The views of a scene show one set of named points, each view turned or mirrored, shifted and resized as a whole, with a little noise and some points left out.

Scene 1
View 1
tipe: [ 14  -1  21 -16 -10  -5  38  16  19 -15   1]
led: [ 16 -12  28  -9  -3  14  33  13  -8 -24  -2]
leze: [ 14   9   9 -28 -10 -27  55  24  49  -5  -3]
Rima: [ 36  -9   1 -14   4 -24  34  24  35 -13  -6]
Nanap: [ -1   3  32 -20 -14   8  44  14   5 -15   1]
pevam: [ 36 -14  12  -5   9   0  28  18   3 -21  -8]
diza: [ 16  -4  23 -15  -3   2  37  15   8 -17  -3]
Gozoz: [ 31  -2  -2 -20   1 -34  41  25  54 -10  -4]
sisi: [ 49   2  -8 -19  24 -30  56  32  56   2 -21]
fivo: [ 30 -15   9 -10  -2 -14  25  18  21 -21  -1]
kaba: [-45  23  50 -42 -55  -4  60  10  24 -12  24]
golu: [ 16  -4  12 -21 -11 -18  38  20  32 -14   3]
View 2
kaba: [-22  16 -59  12  16  37 -11 -20 -27  21 -10]
sisi: [ 36  -7   5 -20   4 -41  28  -6 -24   4   7]
tipe: [  6 -14 -24  -2   1 -10  -6  -9  -7   4  -3]
led: [ -3 -24 -26   1 -10 -21 -23   1   7   9  -8]
pevam: [  9 -28 -12  -3 -10 -29 -12  -2   7  -1  -2]
leze: [ 17   5 -18  -7  11  -6  17 -15 -27   6   2]
Nanap: [ -7 -10 -36   1  -1  -6 -15  -6  -6  15 -10]
fivo: [ 16 -21 -11  -2  -2 -18  -4 -11   0  -9   1]
golu: [ 13  -9 -17  -2   3  -6   3 -13 -11  -3   0]
diza: [  5 -13 -25   1   2  -6  -8 -11  -7   2  -4]
View 3
Nanap: [  2  -6  -7   7 -25  14 -11   9   0  16  10]
pevam: [12  5 20 10 -3 11  0  0 12 -1  6]
fivo: [ 18  -4  16  23  -3   2 -11  -1  12   5   6]
Rima: [ 17 -13  20  26   7  -7 -14   7   8  -6   5]
kaba: [  1 -33 -41  18 -49   4 -35  17 -11  47   8]
tipe: [ 10 -11   3  14 -13   5 -15   6   3  10   7]
led: [  4   7   6   4 -19  20  -3   0   7   9   7]
diza: [ 10  -9   1  17 -16   6 -16   4   3  13   7]
Gozoz: [ 19 -26  17  33  10 -17 -19  14   1  -5   5]
sisi: [ 15 -26  26  24  24 -20 -12  25  -6 -22   8]
leze: [ 12 -31  -1  26  -2 -13 -23  20  -6   3   7]
golu: [ 16  -8   8  24 -11   4 -17   0  12  10   5]
View 4
pevam: [-26  26  -9  20   6  14   0  21 -27 -10   4]
tipe: [-28  16 -15  22  -5   7   1   7   1   8  10]
kaba: [-33 -21 -13  16 -15 -20  19 -31  55  45  30]
Rima: [-25  37 -28  32 -11  19 -13  30   1  -3   8]
sisi: [ -4  47 -34  43 -28  42 -35  28   0   4  -5]
diza: [-31  16 -14  19  -3   3   4   8   3   8  14]
fivo: [-33  31 -20  23  -1  11  -2  27  -8  -6  11]
Gozoz: [-21  42 -35  37 -23  23 -21  29  17   4   9]

In a view up to two points have been moved. Name them for each view, in the order of its rows, or write -.
view 1 => diza
view 2 => -
view 3 => golu
view 4 => -
